Points, in no order, along strands that fork, close into loops and pass close to each other.
Two points are linked if the straight distance between their rows is under 6.87. Some points are linked to none.
K_723: 0.258  4.073  -1.421  -1.187  1.916  -1.131  3.214  0.898  1.343  0.217  0.217  -1.451  -1.510  -1.102  1.062  -0.347  0.525  1.084  5.026  -1.620  -2.021  0.358  -3.577  -0.398  1.276  -3.587  1.202
K_908: 2.646  -0.199  1.086  3.520  -0.611  -1.698  0.264  0.262  -0.201  0.813  -4.259  -1.404  -0.085  -1.116  2.135  -0.118  -2.400  0.086  -1.616  2.249  0.515  -0.235  -2.428  1.632  0.861  0.894  -1.871
K_108: 2.427  2.887  1.419  1.584  1.287  0.958  -1.654  -2.640  0.404  2.307  -3.060  1.163  -0.859  -3.076  2.906  -1.550  -0.289  -3.183  -2.296  0.932  -1.585  4.859  -1.999  -1.996  -0.665  -2.534  0.794
K_775: -0.313  -0.037  -4.219  -1.664  1.011  -1.169  1.035  -1.968  -1.777  -1.043  2.815  1.386  -0.596  0.596  -0.369  0.118  2.390  -0.906  0.730  -2.592  -1.028  0.540  -0.088  -0.061  2.972  -3.751  1.886
K_222: 0.450  3.328  1.084  3.929  0.377  1.018  -0.903  -2.679  1.082  2.250  -3.556  0.607  -0.908  -3.527  3.654  -1.283  -1.249  -2.014  -2.597  0.705  -0.984  4.319  -1.882  -0.698  -3.471  -2.726  -1.224
K_394: -0.128  3.375  0.191  -0.641  1.956  -1.220  -2.330  0.788  -1.474  1.330  0.487  -1.023  -3.967  -3.340  2.100  -1.402  -0.537  -1.055  1.382  -0.869  -3.415  1.184  -4.076  -0.787  0.228  -6.604  -1.134
K_311: 4.758  -2.955  -1.227  -0.372  -0.442  -1.439  0.987  -1.467  1.236  0.731  -1.974  -2.556  1.655  2.322  -1.345  0.584  0.745  -1.649  -3.014  2.417  2.332  -3.245  -0.892  0.313  1.750  1.773  1.145
K_690: 3.071  -2.544  0.161  -1.508  0.363  1.505  1.173  -3.257  0.628  0.986  0.191  0.610  1.728  0.561  -0.917  0.722  1.662  -3.356  -0.347  -0.085  -0.649  -0.082  1.240  -1.829  2.166  0.210  2.319
K_437: 2.122  -0.125  -2.652  0.852  1.301  -1.846  0.743  0.861  -0.311  0.011  -1.151  -0.873  -0.962  2.920  1.018  0.468  0.589  0.944  -3.197  0.741  0.843  -0.912  -0.621  1.453  1.429  -0.350  -0.160
K_539: -0.179  0.506  3.791  1.666  -0.796  1.941  1.958  0.432  0.051  0.249  -1.434  0.907  0.124  -1.989  1.779  -0.704  -0.596  -0.388  2.321  -1.191  0.638  3.864  1.440  0.109  -0.821  2.520  -1.636
K_531: 2.330  0.550  2.033  1.049  -0.004  1.173  -0.401  -2.055  -0.782  1.311  -2.000  1.351  0.134  -2.015  2.368  -1.089  -0.070  -2.945  -1.148  0.039  -0.616  3.359  -0.178  -0.964  0.371  -1.187  0.831
K_230: -2.009  2.252  0.534  1.769  1.212  0.500  -1.010  2.073  -1.485  -0.066  0.204  0.833  -4.550  -3.336  2.026  -1.265  -2.389  1.719  3.281  -1.649  -1.793  0.577  -4.347  -0.721  -0.585  -2.871  -2.861
K_8: -0.014  1.386  -1.309  3.052  1.514  -0.811  -2.422  0.695  -0.042  2.293  -3.038  0.060  -1.147  -0.593  2.192  -1.016  -1.537  -2.401  -5.578  0.878  -1.274  1.545  -2.092  -0.171  -1.326  -3.020  -0.376
K_680: -1.779  -2.143  3.110  -2.786  -1.910  1.444  -0.162  1.529  1.822  0.408  0.629  0.226  2.674  -1.103  -3.517  0.232  -0.573  -1.527  1.437  -0.421  0.955  1.661  4.351  -1.350  -1.266  3.339  0.719
K_875: -2.950  2.491  -0.880  2.767  1.222  -0.568  -1.043  1.306  -1.932  0.295  -0.426  1.359  -2.850  -0.350  3.390  -2.247  -1.203  0.841  -1.902  -1.235  -0.606  1.452  -0.338  1.241  -1.302  -1.659  -2.130
K_544: 1.819  0.158  1.110  4.262  -0.273  1.081  -0.942  -1.711  -0.715  3.465  -3.420  1.151  -0.004  -0.175  1.211  0.144  0.740  -1.022  -4.612  2.693  1.467  4.603  1.779  2.968  -3.657  3.099  -0.651
K_368: 1.902  -4.481  1.171  -0.999  -0.625  -0.060  -1.410  -0.851  -1.613  1.941  1.153  0.940  0.868  1.660  -1.819  -0.897  2.239  -2.003  -4.639  1.558  2.006  0.500  2.679  0.608  -1.948  2.810  0.590
K_235: 1.145  1.741  0.101  1.618  1.422  -0.849  -0.392  1.124  -0.021  0.264  -1.978  -0.482  -1.314  -1.369  1.617  -0.094  -1.738  -0.007  0.593  -0.796  -1.655  -0.448  -2.165  -0.586  0.437  -2.683  -0.960
K_149: -1.279  2.041  -1.721  1.171  1.664  0.373  3.500  0.263  0.358  -0.845  0.399  -0.315  -1.548  3.282  1.307  -0.319  1.501  1.753  1.788  -0.192  0.420  0.520  0.902  2.383  0.114  1.776  1.201
K_840: -1.902  2.384  2.489  -3.890  0.220  1.245  -1.786  0.926  1.182  -1.325  3.259  -1.203  -0.210  -2.162  -0.107  -0.225  -1.010  -0.028  4.588  -0.619  -2.821  -1.406  -0.898  -2.340  -0.802  -2.904  0.434
K_56: 0.327  2.132  -3.697  0.961  2.418  -3.211  0.960  1.268  -0.293  1.032  -1.446  -0.464  -2.559  2.075  1.553  -0.118  1.341  0.827  -1.007  -0.872  -0.355  0.187  -1.803  0.814  1.641  -2.949  0.411
K_627: -0.393  2.999  1.532  4.480  0.148  0.817  -0.367  -1.002  0.639  2.058  -2.514  -0.469  -1.883  -4.940  3.763  -1.383  -2.375  -1.019  -0.530  -0.248  -1.639  3.787  -2.568  -0.142  -4.276  -2.780  -3.870
K_391: -3.021  1.648  3.358  0.916  -0.816  2.073  1.720  1.962  0.828  -1.004  -0.007  0.369  -0.015  -1.290  1.133  -0.848  -1.086  1.426  3.993  -0.986  -0.380  1.705  1.039  -0.554  -0.633  1.441  -0.874
K_521: -3.179  -0.501  1.189  -3.297  -0.517  1.434  0.849  0.141  2.317  -0.711  2.342  -0.678  2.271  0.467  -2.260  -0.870  -0.148  -1.441  2.288  -0.578  0.075  0.185  3.515  -2.219  -0.038  1.022  2.367
K_913: 2.189  -1.096  1.344  2.550  0.475  -0.215  -1.204  -0.467  -0.733  2.580  -0.985  -0.134  -0.890  1.677  0.568  -0.403  1.293  -0.147  -5.388  3.300  2.568  1.954  1.798  3.261  -2.763  3.036  0.431
K_946: -4.486  1.405  3.970  -1.928  -1.611  1.342  -1.842  3.377  2.285  -0.001  0.836  -0.530  1.122  -2.204  -1.705  -0.492  -2.774  -0.399  2.670  -0.821  0.032  -0.342  2.589  -2.479  -2.491  0.457  -0.553
K_940: -1.189  -2.047  1.345  -0.275  -1.767  2.123  0.280  -0.292  -2.196  -2.801  1.772  2.180  0.704  -0.381  -1.134  1.076  0.537  2.871  1.950  -0.921  -0.350  0.274  0.773  -0.553  2.157  1.477  -1.335
K_517: -0.332  0.832  0.838  1.983  1.598  1.868  3.087  -0.190  0.207  0.839  0.211  -0.209  -1.280  2.804  0.556  -0.906  0.636  1.610  0.826  0.949  1.521  1.678  1.870  2.829  -1.106  3.867  1.052
K_123: -0.801  -1.929  -3.814  -1.940  0.985  -0.459  -0.336  -1.241  -0.971  -1.371  3.163  0.683  1.095  3.225  -1.235  -0.246  2.092  -0.451  -2.369  -0.964  0.921  -1.849  2.149  0.553  0.783  -0.742  1.470
K_272: -3.370  5.121  3.165  -1.322  0.131  1.521  -1.310  0.075  0.005  0.018  0.348  -1.018  -1.146  -2.854  2.067  -2.920  -1.338  -1.776  3.371  -1.386  -0.733  2.340  2.859  0.296  -3.838  -0.717  0.428
K_910: 4.469  -1.323  -0.178  2.149  0.534  -0.225  1.663  -1.234  -2.597  -0.287  -0.246  -0.803  -2.843  2.067  0.601  -0.029  2.537  2.457  -2.764  2.157  1.458  0.468  -0.351  3.601  1.648  2.347  0.597
K_233: -1.027  1.157  -2.309  -4.711  0.970  -0.945  -0.258  -1.361  2.239  -0.714  3.729  -1.355  1.443  -0.261  -1.975  1.000  0.902  -1.034  2.879  -2.209  -1.996  -2.300  -1.634  -2.112  0.407  -5.047  1.840
K_825: -1.375  2.480  -1.172  -1.914  1.347  -1.327  -0.265  2.226  2.678  0.625  0.483  -1.831  0.088  0.334  0.383  -0.326  -0.914  -0.671  2.140  -1.233  -1.170  -2.830  -2.146  -1.585  -1.233  -3.341  0.605
K_848: 3.599  -0.735  1.352  3.491  -0.493  -1.254  -0.625  -0.238  -1.681  0.445  -1.748  -0.611  -1.601  0.873  1.405  -0.329  0.421  2.072  -4.667  2.777  1.612  1.798  -0.177  3.760  -0.299  2.716  -1.051
K_407: -2.176  3.183  0.299  -1.782  0.290  -0.047  -1.640  1.472  -0.328  -0.427  2.463  -0.876  -3.961  -3.158  -0.215  0.343  -0.384  2.520  6.159  -1.112  -3.338  -1.187  -4.881  -1.375  0.495  -4.680  -1.055
K_365: -0.202  -1.497  1.152  1.525  -0.512  -1.004  -2.763  1.885  -2.809  -0.743  -0.837  1.950  -1.039  -1.575  0.839  -0.040  -1.284  0.639  -2.090  -0.625  -0.072  -0.066  0.405  0.119  0.706  -0.982  -3.312
K_968: -3.898  -0.037  -3.719  -2.169  0.434  -0.076  -0.236  -1.146  -1.410  -2.059  3.828  0.786  0.631  2.625  -0.665  -0.541  1.043  0.721  0.360  -1.158  0.357  -1.570  2.296  0.413  0.395  -0.313  2.224
K_576: -1.384  2.134  0.352  0.523  1.229  0.410  -0.749  0.046  0.148  2.299  -0.610  0.478  0.950  0.867  1.839  -1.468  -0.275  -2.832  -1.722  -0.475  0.723  1.119  2.799  -0.088  -2.736  -0.112  2.019
K_646: 4.912  -1.486  -3.446  0.345  0.290  -1.270  2.151  -2.239  -1.450  -2.146  0.245  -1.720  -1.730  2.247  -2.138  2.906  3.124  3.114  -1.058  0.476  0.540  -1.924  -0.039  2.284  2.896  0.596  0.696
K_703: -0.452  -2.072  1.055  -0.764  -0.698  -0.284  -2.577  0.741  -2.039  1.324  1.065  1.148  0.564  0.885  -0.212  -1.482  1.523  -1.383  -3.717  -0.041  2.168  0.809  3.658  0.451  -1.792  2.165  -0.367
K_10: 2.137  -3.424  -2.032  -1.808  0.715  0.561  2.945  -2.763  1.138  -0.977  2.155  -1.044  1.550  2.892  -3.777  3.001  1.268  -0.095  -0.330  0.315  0.565  -2.621  1.284  0.127  1.760  1.989  1.943
K_89: -5.743  2.746  -3.223  -1.937  -0.974  0.143  -1.035  0.875  -1.080  -1.714  2.462  1.370  -1.233  1.091  0.518  -1.321  -0.268  2.369  3.147  -1.386  -1.670  -1.382  0.009  -1.327  0.647  -1.571  0.881
K_132: 4.303  -4.470  0.496  -0.256  -0.627  0.045  -0.920  -2.041  -1.947  0.183  2.193  0.335  -0.602  1.516  -1.792  0.406  2.553  -0.136  -3.609  2.053  1.484  -0.615  2.048  2.253  -0.082  2.541  1.544
K_995: -0.314  2.534  0.243  -3.057  1.525  -0.874  -2.904  -0.637  0.830  1.688  1.176  -1.480  0.229  -1.435  0.959  -2.025  0.471  -4.242  -0.259  -0.463  -2.253  -0.526  -1.534  -3.235  -1.282  -5.254  1.843
K_604: -0.045  2.535  -3.555  0.561  2.293  -1.800  3.286  0.890  -0.528  -0.491  -0.376  0.015  -2.752  2.623  0.717  -0.100  2.109  2.669  0.922  -1.519  -0.311  0.337  -1.348  1.190  2.253  -0.316  0.026
K_863: 3.027  -2.858  0.165  0.180  -1.445  -2.205  0.329  0.120  1.162  -0.093  -2.046  -2.229  2.606  0.605  -0.481  1.243  -1.167  -0.892  -1.144  1.560  1.343  -3.190  -0.979  0.272  2.049  1.337  -0.545
K_507: 3.699  -1.804  -1.702  1.089  -0.060  -1.739  -1.340  -1.232  -0.464  0.391  -3.525  -1.065  -0.418  -0.355  0.367  0.752  0.032  -2.241  -5.382  1.836  -0.425  0.133  -2.255  -0.280  3.017  -1.464  0.777
K_68: -4.277  3.555  2.575  -3.113  -0.630  1.899  -0.074  0.350  0.888  -1.175  1.816  -0.972  -0.018  -2.078  0.598  -2.535  -1.050  -0.788  4.992  -0.970  -1.339  2.071  3.210  -0.736  -1.220  -0.381  1.588
K_386: 3.677  -2.753  3.648  2.266  -1.365  0.575  1.858  -0.742  0.056  1.676  -1.534  -1.110  -0.053  0.424  -0.692  1.125  0.323  0.288  0.186  3.704  2.018  1.456  1.046  3.658  -0.616  5.958  0.421
K_795: -3.886  -1.074  3.084  -2.789  -2.644  0.599  -1.877  3.318  2.005  -0.072  1.252  0.269  2.718  -1.315  -3.679  -0.046  -1.383  -0.126  1.563  -0.713  0.868  -0.835  3.290  -2.785  -2.183  2.227  -0.734
K_90: -1.282  4.409  1.591  -2.064  1.771  0.141  -2.849  -0.174  0.818  2.564  0.224  -1.497  -0.225  -1.672  2.062  -2.385  -0.361  -4.250  0.764  0.061  -1.513  0.824  0.131  -1.713  -3.820  -3.915  1.690
K_878: -0.054  -2.187  0.357  -1.077  1.356  1.072  1.903  -0.426  1.936  1.775  0.803  -0.783  2.319  2.706  -2.108  -0.684  0.901  -2.327  -0.760  1.234  1.164  -0.928  2.942  -0.435  -0.395  3.052  2.325
K_181: 0.561  -1.484  -1.464  -0.721  1.455  -0.397  0.552  -0.623  1.208  2.617  -0.443  -0.854  2.050  2.906  -0.527  -1.061  1.019  -2.974  -3.797  1.301  2.093  -1.454  0.841  -0.872  -1.191  0.916  1.936
K_607: 2.358  -2.606  -2.509  -1.987  0.022  -1.766  -1.061  -1.666  0.258  -0.878  0.108  -0.786  1.894  0.377  -1.982  0.547  0.147  -1.952  -2.096  -1.384  -0.479  -3.115  -1.602  -2.229  1.679  -3.015  -0.667
K_835: -4.359  1.081  -2.643  -3.696  -0.022  -0.169  -2.117  0.284  -1.016  -1.059  3.591  0.292  0.302  0.140  -0.008  -1.760  -0.271  -0.571  1.664  -2.256  -0.829  -1.954  1.064  -1.451  -0.661  -2.550  1.865
K_559: 1.171  -2.062  3.445  -0.980  -1.459  0.560  -0.681  0.099  2.195  3.646  -2.607  0.941  2.936  -0.836  -1.233  -0.014  0.082  -4.309  -0.794  0.823  1.611  1.884  2.650  -0.897  -3.090  3.525  0.789
K_236: -0.236  2.517  1.882  3.720  0.701  1.159  0.165  0.663  -0.398  0.735  -1.520  -0.415  -3.423  -4.719  3.373  -1.602  -3.047  0.724  1.592  -1.307  -1.701  2.099  -3.997  0.062  -2.505  -2.500  -3.935
K_194: 0.320  -1.083  1.822  1.276  -1.327  -0.761  -1.575  0.879  -2.450  0.233  -0.539  1.835  0.324  -0.561  1.295  -0.628  -0.135  0.365  -2.415  0.047  1.422  1.060  1.844  0.764  -0.856  1.497  -2.024
K_486: 0.861  -1.338  -3.148  -1.294  0.148  -2.204  -1.208  -0.200  -1.450  -1.630  0.831  0.820  0.251  -1.241  -1.555  1.478  -0.698  0.175  -1.688  -2.129  -1.379  -1.746  -1.679  -1.399  2.474  -4.895  -1.457
K_495: -0.248  2.516  -2.852  -0.480  1.925  -1.354  4.144  0.669  1.292  -0.313  -0.019  -0.843  -2.128  1.375  0.842  0.524  1.795  2.463  4.306  -1.735  -0.926  0.464  -1.915  -0.060  2.080  -1.735  0.711
K_400: 2.937  -3.048  1.200  1.289  -2.647  -2.166  -0.171  0.093  -0.573  -1.457  -2.465  -2.098  1.095  -0.378  0.144  1.710  -1.603  1.331  0.245  2.593  1.172  -3.184  -1.131  1.824  2.820  2.279  -1.069
K_187: -4.336  4.399  -1.491  1.653  1.797  0.320  0.203  1.611  -0.524  -0.094  0.118  0.504  -2.510  0.336  3.292  -2.568  -1.242  1.255  1.450  -1.704  0.018  1.121  0.227  1.362  -2.245  -0.510  -0.352
K_806: -0.102  -1.254  3.065  2.350  -2.617  0.058  -0.545  1.985  -0.966  -0.611  -2.710  0.323  0.361  -1.987  1.377  0.077  -3.008  2.577  1.844  1.053  1.169  -0.665  -1.234  0.823  0.410  3.014  -3.475
K_257: 4.411  -2.531  -1.866  0.454  0.897  -0.896  -0.042  -2.100  -2.032  0.849  -1.178  -0.301  -0.645  1.509  -0.546  -0.214  2.268  -1.920  -5.299  1.844  0.391  0.167  -0.061  -0.060  2.555  0.102  1.886
K_171: -0.589  0.572  2.508  3.063  -1.473  0.137  -1.274  2.319  0.800  1.363  -3.128  0.319  -0.072  -1.949  1.542  -0.067  -3.878  1.337  0.408  0.367  0.394  -0.629  -1.064  0.875  -2.748  1.303  -4.199
K_355: 0.904  -0.237  -4.057  -0.144  2.161  -1.411  0.178  -0.269  -2.103  -1.034  1.710  0.017  -1.541  3.086  -0.652  0.756  2.650  1.588  -3.503  0.422  1.045  -1.295  0.829  1.662  1.625  -0.587  0.556
K_228: 0.187  1.083  3.421  0.510  -2.087  1.557  -0.264  -0.244  2.982  4.795  -4.125  1.231  2.384  -2.711  -0.493  0.662  -0.058  -4.329  0.161  0.880  0.714  3.991  2.597  0.178  -4.605  3.381  -0.097
K_201: 3.206  -0.017  0.156  -0.025  -0.185  -1.236  1.274  -0.287  -0.865  -1.945  -1.297  -1.259  0.090  -2.767  0.387  1.938  -0.847  0.823  3.910  -1.534  -2.802  -1.020  -3.561  -1.637  3.763  -3.025  -1.205
K_363: 3.321  -1.722  2.438  1.478  -0.472  0.814  0.740  -1.230  -2.325  -0.785  -0.968  1.631  0.104  -2.537  1.619  -0.325  0.185  -1.090  1.115  -0.855  -0.531  2.588  -0.025  -0.499  2.616  0.111  -1.206
K_385: -0.109  0.065  0.773  1.473  -0.148  -0.875  -1.702  2.439  1.468  2.301  -2.211  -0.074  1.750  0.758  1.144  -0.077  -1.978  -0.773  -3.790  1.161  1.906  -1.552  0.423  0.649  -3.491  1.239  -1.361
K_917: 2.547  -1.319  1.771  -2.403  -0.405  0.496  1.000  -0.695  2.592  -0.266  -0.484  -1.528  3.041  -0.979  -0.772  1.355  -0.601  -1.984  2.368  -0.230  -1.561  -1.532  -1.215  -2.681  2.233  -1.616  1.223
K_438: 1.417  -0.231  -1.419  1.295  0.026  0.615  3.109  -0.968  -1.736  -3.034  0.103  0.460  -1.493  1.155  0.025  1.129  2.376  4.319  2.459  -0.807  0.051  0.062  -1.288  0.545  4.416  1.192  -0.642
K_586: -1.558  1.269  -0.809  3.363  0.473  -0.125  0.501  1.115  -2.829  -1.568  -0.012  1.669  -3.342  -0.903  2.347  -1.705  0.050  2.732  -1.072  -0.690  0.115  2.239  -1.480  1.497  0.445  -0.360  -2.361
K_468: -2.925  4.181  0.882  -0.494  0.733  0.785  -0.217  1.735  -0.303  -0.727  1.635  -0.095  -3.523  -2.898  2.015  -1.115  -0.589  2.045  5.459  -1.819  -2.075  0.249  -3.353  -0.747  -0.739  -2.901  -1.017
K_915: 1.567  -0.064  -1.221  1.897  0.366  -1.125  -2.563  -0.023  0.031  1.222  -4.438  -0.334  -1.208  -1.723  1.043  -0.486  -1.171  -3.202  -6.406  1.599  -1.675  1.087  -3.005  -1.450  1.394  -3.400  -0.310
K_131: -0.258  1.098  2.046  2.194  -0.738  0.074  -2.066  1.702  1.373  2.701  -2.877  0.108  0.750  -1.669  1.098  -0.467  -2.846  -1.569  -1.455  -0.063  -0.170  0.122  0.344  0.288  -3.787  -0.195  -2.129
K_328: -1.880  -3.198  1.425  -1.865  -2.129  0.240  -0.948  2.588  1.717  -1.391  0.752  0.599  2.990  -0.198  -2.951  0.906  -2.038  1.279  1.103  0.174  0.976  -2.690  0.896  -2.193  -0.227  2.111  -1.785
K_509: -1.965  -2.692  -0.154  -1.454  -2.205  0.566  -0.079  1.352  2.362  -2.813  1.517  -0.238  2.834  1.720  -3.629  2.259  -1.171  2.627  1.016  1.092  0.682  -3.569  -0.864  -1.819  1.341  1.631  -1.268
K_361: -5.222  1.171  -0.129  -1.492  -0.310  0.790  -0.591  1.378  -0.238  -0.172  1.961  0.282  0.593  1.371  -0.455  -1.713  -0.439  -0.078  0.605  -0.068  1.546  -0.025  4.494  0.640  -2.112  3.099  1.451
K_869: -1.035  -1.324  -2.320  -1.653  0.042  -0.384  1.208  1.369  2.583  -1.368  1.282  -1.324  1.881  3.288  -2.109  1.887  -0.394  1.482  0.277  -0.077  0.941  -4.128  -0.561  -1.255  0.525  0.988  0.110
K_802: -2.679  -1.628  -1.557  -1.119  -2.173  1.682  -0.948  -1.237  -1.671  -3.741  3.224  2.969  1.217  1.362  -2.371  2.295  1.485  3.051  0.385  -0.270  0.020  -1.729  0.509  -0.427  1.486  0.904  -0.597
K_656: 2.677  -3.866  2.771  -0.138  -2.837  -0.694  -1.117  0.338  0.867  3.379  -3.282  0.407  2.737  -0.829  -1.755  0.700  0.026  -3.330  -1.840  3.239  2.398  1.098  1.358  1.048  -1.897  4.895  -0.032
K_925: -2.965  -0.062  -4.390  -3.047  -0.259  0.436  0.966  -2.156  0.773  -4.252  3.022  1.285  2.004  1.602  -4.637  4.002  0.399  1.589  2.113  -1.896  -0.120  -3.024  -1.891  -1.115  0.596  -1.827  1.235
K_672: -1.272  -2.057  -1.783  -0.372  -1.506  -0.383  -2.536  0.303  -2.046  -2.811  2.565  2.332  0.360  1.373  -1.684  1.295  0.594  2.676  -2.203  -0.413  0.693  -3.095  -0.278  -0.930  1.513  -0.527  -1.696
K_460: -0.723  0.829  -1.608  -0.141  2.121  0.078  -0.769  -0.982  1.003  2.970  -0.585  -0.251  1.312  2.048  0.965  -2.373  0.770  -3.953  -4.133  0.492  0.895  0.175  1.179  -0.509  -2.050  -0.226  3.158
K_190: 0.636  0.338  1.199  3.221  -0.933  -0.393  -0.029  1.868  1.948  1.852  -2.892  -1.264  1.533  0.902  1.458  0.948  -1.738  0.529  -2.276  2.200  1.716  -0.608  0.176  3.022  -3.552  3.406  -1.396
K_807: -3.284  2.328  1.553  -1.134  0.420  1.230  1.273  0.293  -0.276  -1.812  2.001  0.043  -0.658  -1.009  1.054  -1.476  -0.637  1.074  4.497  -1.715  -0.776  1.598  0.904  -0.840  0.853  -0.499  0.600
K_681: 3.423  -3.989  3.407  1.201  -3.491  -0.868  -0.975  0.042  -0.991  1.921  -3.115  0.165  1.326  -1.034  -0.332  1.073  0.048  -1.046  -0.405  3.562  1.889  2.285  1.233  3.359  -0.410  5.447  -0.926
K_597: -0.790  -1.846  1.680  0.684  -1.637  2.519  2.216  0.003  -0.914  -2.475  1.741  1.498  -0.132  1.041  -0.802  0.953  0.939  3.952  2.937  0.470  0.179  1.288  1.454  0.941  2.093  3.881  -0.335
K_766: 2.330  -0.124  0.614  2.780  -0.131  -1.058  1.292  1.416  1.573  -0.079  -1.706  -1.958  0.128  2.232  1.177  0.942  -0.652  2.250  -0.816  3.256  2.437  -1.516  -0.870  3.065  -0.864  3.812  -0.011
K_808: 1.219  -0.832  -2.346  -2.477  1.639  0.008  0.446  -3.270  -0.372  0.155  1.711  0.345  0.815  0.431  -0.750  -0.168  2.146  -3.423  -0.390  -2.124  -1.115  0.196  0.615  -1.643  1.552  -2.644  2.865
K_540: -2.006  0.810  -4.883  -2.207  0.200  -0.847  1.069  -2.418  -0.987  -2.522  2.775  2.104  -0.238  0.918  -2.505  2.837  1.876  2.152  2.841  -2.728  -0.915  -1.108  -1.287  -0.008  2.440  -3.638  1.446
K_799: 3.514  -1.579  0.849  0.368  -0.695  0.102  1.039  -1.466  -1.615  -2.101  -0.972  0.459  0.295  -2.061  0.929  1.069  -0.245  0.234  2.075  -1.446  -1.780  0.256  -1.750  -0.673  3.802  -0.947  -1.050
K_643: -2.600  3.652  1.894  -0.350  0.709  0.594  -1.061  0.861  0.416  1.435  0.029  -0.049  0.020  -0.916  1.991  -2.522  -1.292  -2.092  0.700  -1.401  -0.078  1.001  1.686  -0.692  -2.928  -1.294  1.032
K_466: 0.442  -0.930  0.089  0.919  -0.479  1.476  2.388  0.023  -0.243  -2.467  1.269  0.160  -1.196  2.660  -1.214  0.963  2.604  5.194  1.217  1.642  0.872  -0.037  0.130  1.911  2.233  3.763  -0.128
K_609: 1.331  0.407  -2.062  -0.879  -0.600  -0.561  1.430  -0.211  0.269  -2.147  -0.221  0.108  -0.394  -1.109  -1.118  2.734  0.686  3.229  4.102  -1.974  -2.377  -2.086  -3.520  -1.113  3.148  -3.179  -0.625
K_902: -0.011  -0.434  2.399  0.915  -0.765  0.731  -0.189  1.903  -0.364  1.679  1.232  0.766  -0.304  1.535  -0.675  -0.152  1.555  1.510  -1.585  2.207  2.850  2.383  4.188  3.420  -4.078  5.394  0.557
K_532: 1.013  -0.258  -0.322  2.643  0.436  0.432  1.884  -0.445  -2.923  -1.919  0.198  0.681  -1.719  0.348  1.675  -0.639  0.912  3.574  -0.022  -0.562  0.747  1.837  -0.150  1.442  2.131  1.402  -1.990
K_585: 2.829  -1.345  2.771  1.635  0.667  1.827  3.523  -0.978  0.035  0.752  -0.023  -0.234  -1.435  1.384  0.030  0.301  1.338  0.534  0.606  2.015  1.049  1.136  1.851  3.209  -0.039  5.428  0.867
K_36: -2.696  -0.734  -2.035  -2.825  0.001  1.218  1.551  -2.101  1.840  -3.358  3.479  0.594  2.305  1.362  -3.444  2.148  0.126  0.463  2.341  -1.161  -0.471  -1.546  0.592  -1.472  1.611  -0.566  1.602
K_59: -3.206  -2.206  -0.612  -2.783  1.094  1.695  1.137  -0.706  2.306  -0.393  3.175  -1.489  2.064  2.164  -4.025  -0.729  0.183  -1.397  0.237  0.215  1.031  -0.854  4.268  -0.789  -0.730  2.027  2.771
K_858: -0.986  1.900  -1.734  -1.314  -0.447  -0.671  -0.308  0.741  -0.418  -1.671  1.798  0.640  -1.945  -2.340  -0.331  1.359  0.257  3.429  5.633  -2.413  -3.119  -1.424  -4.395  -1.783  2.366  -4.511  -0.843
K_145: 0.429  -2.609  1.782  1.013  -3.098  -0.896  -1.550  1.806  -1.189  -2.283  -1.344  -0.311  0.874  -1.124  -0.191  1.459  -2.205  3.498  1.445  0.865  0.619  -2.710  -1.843  0.300  2.276  2.644  -3.304
K_101: 0.727  1.254  -0.107  3.737  -0.051  -0.007  -1.901  -0.949  -0.655  2.708  -3.529  1.028  -0.552  -0.807  1.859  -0.409  -0.525  -1.954  -6.067  2.244  0.305  3.409  0.191  0.858  -1.856  -0.320  -0.256
K_325: -2.512  1.288  -3.194  -1.075  1.022  -0.856  1.403  2.405  1.768  -1.307  0.927  -0.547  0.220  3.577  -0.797  0.503  0.546  2.388  0.766  -0.083  0.508  -2.620  -0.250  -0.820  0.781  0.014  1.230
K_793: 0.765  1.100  3.081  2.090  -1.303  0.863  -0.760  -0.267  1.563  3.210  -3.741  0.700  1.349  -2.279  2.037  -0.281  -1.203  -2.290  -0.969  0.973  0.354  2.682  1.530  0.243  -3.615  1.237  -1.095
K_930: -0.162  0.699  -2.095  -4.646  1.626  -1.568  -1.988  -1.904  0.926  0.423  3.042  -1.056  0.936  -1.108  -1.180  -0.598  0.596  -3.826  0.548  -1.983  -1.735  -1.872  -1.951  -2.409  0.135  -5.760  1.528
K_353: 4.331  -3.195  -1.515  -0.095  1.264  0.507  0.928  -3.117  -1.797  0.497  1.534  0.361  -0.960  2.431  -1.889  0.611  3.189  -1.210  -3.800  1.195  0.698  -1.029  1.385  0.954  1.903  1.412  2.195
K_675: 0.354  -3.418  -0.676  -3.250  0.052  1.095  2.101  -2.622  2.584  -1.753  3.023  -0.523  3.491  0.936  -4.529  2.059  0.576  -1.403  1.127  -1.281  -0.283  -1.127  1.093  -1.687  1.641  0.142  1.862
K_412: -0.273  -1.432  -1.015  0.124  -0.322  -0.632  -2.367  1.377  -2.392  -1.982  1.140  1.622  -0.563  -0.978  -0.582  0.272  -1.356  1.317  -0.567  -1.786  -1.014  -1.738  -0.825  -1.530  2.081  -2.525  -2.271
K_285: -2.628  1.932  -2.019  -1.811  1.801  -0.500  1.608  1.626  2.529  0.470  1.185  -1.456  0.646  2.751  0.450  -0.670  -0.660  -0.366  2.224  -0.727  -0.198  -1.771  -0.311  -0.324  -0.555  -0.655  2.038

A piece is two or more points that can be reached from each other along the links. Count, over all rows, the pieces, the separate loops (a circle has one, a figure eight two, a Y none), the forks (points with three links) and the tips (points with one).
pieces -> 5
loops -> 1
forks -> 5
tips -> 13

How many points has the smallest loop of links through each point below? Write 0 if it is on no loop.
K_236 -> 13
K_194 -> 0
K_835 -> 0

A tip is a point with one link. Name the tips that can be reached along the links from each point below, in the order of the rows.
K_272 -> K_539, K_946, K_233, K_825
K_400 -> K_723, K_311, K_89, K_766
K_940 -> K_910, K_607, K_187
K_808 -> K_690, K_10
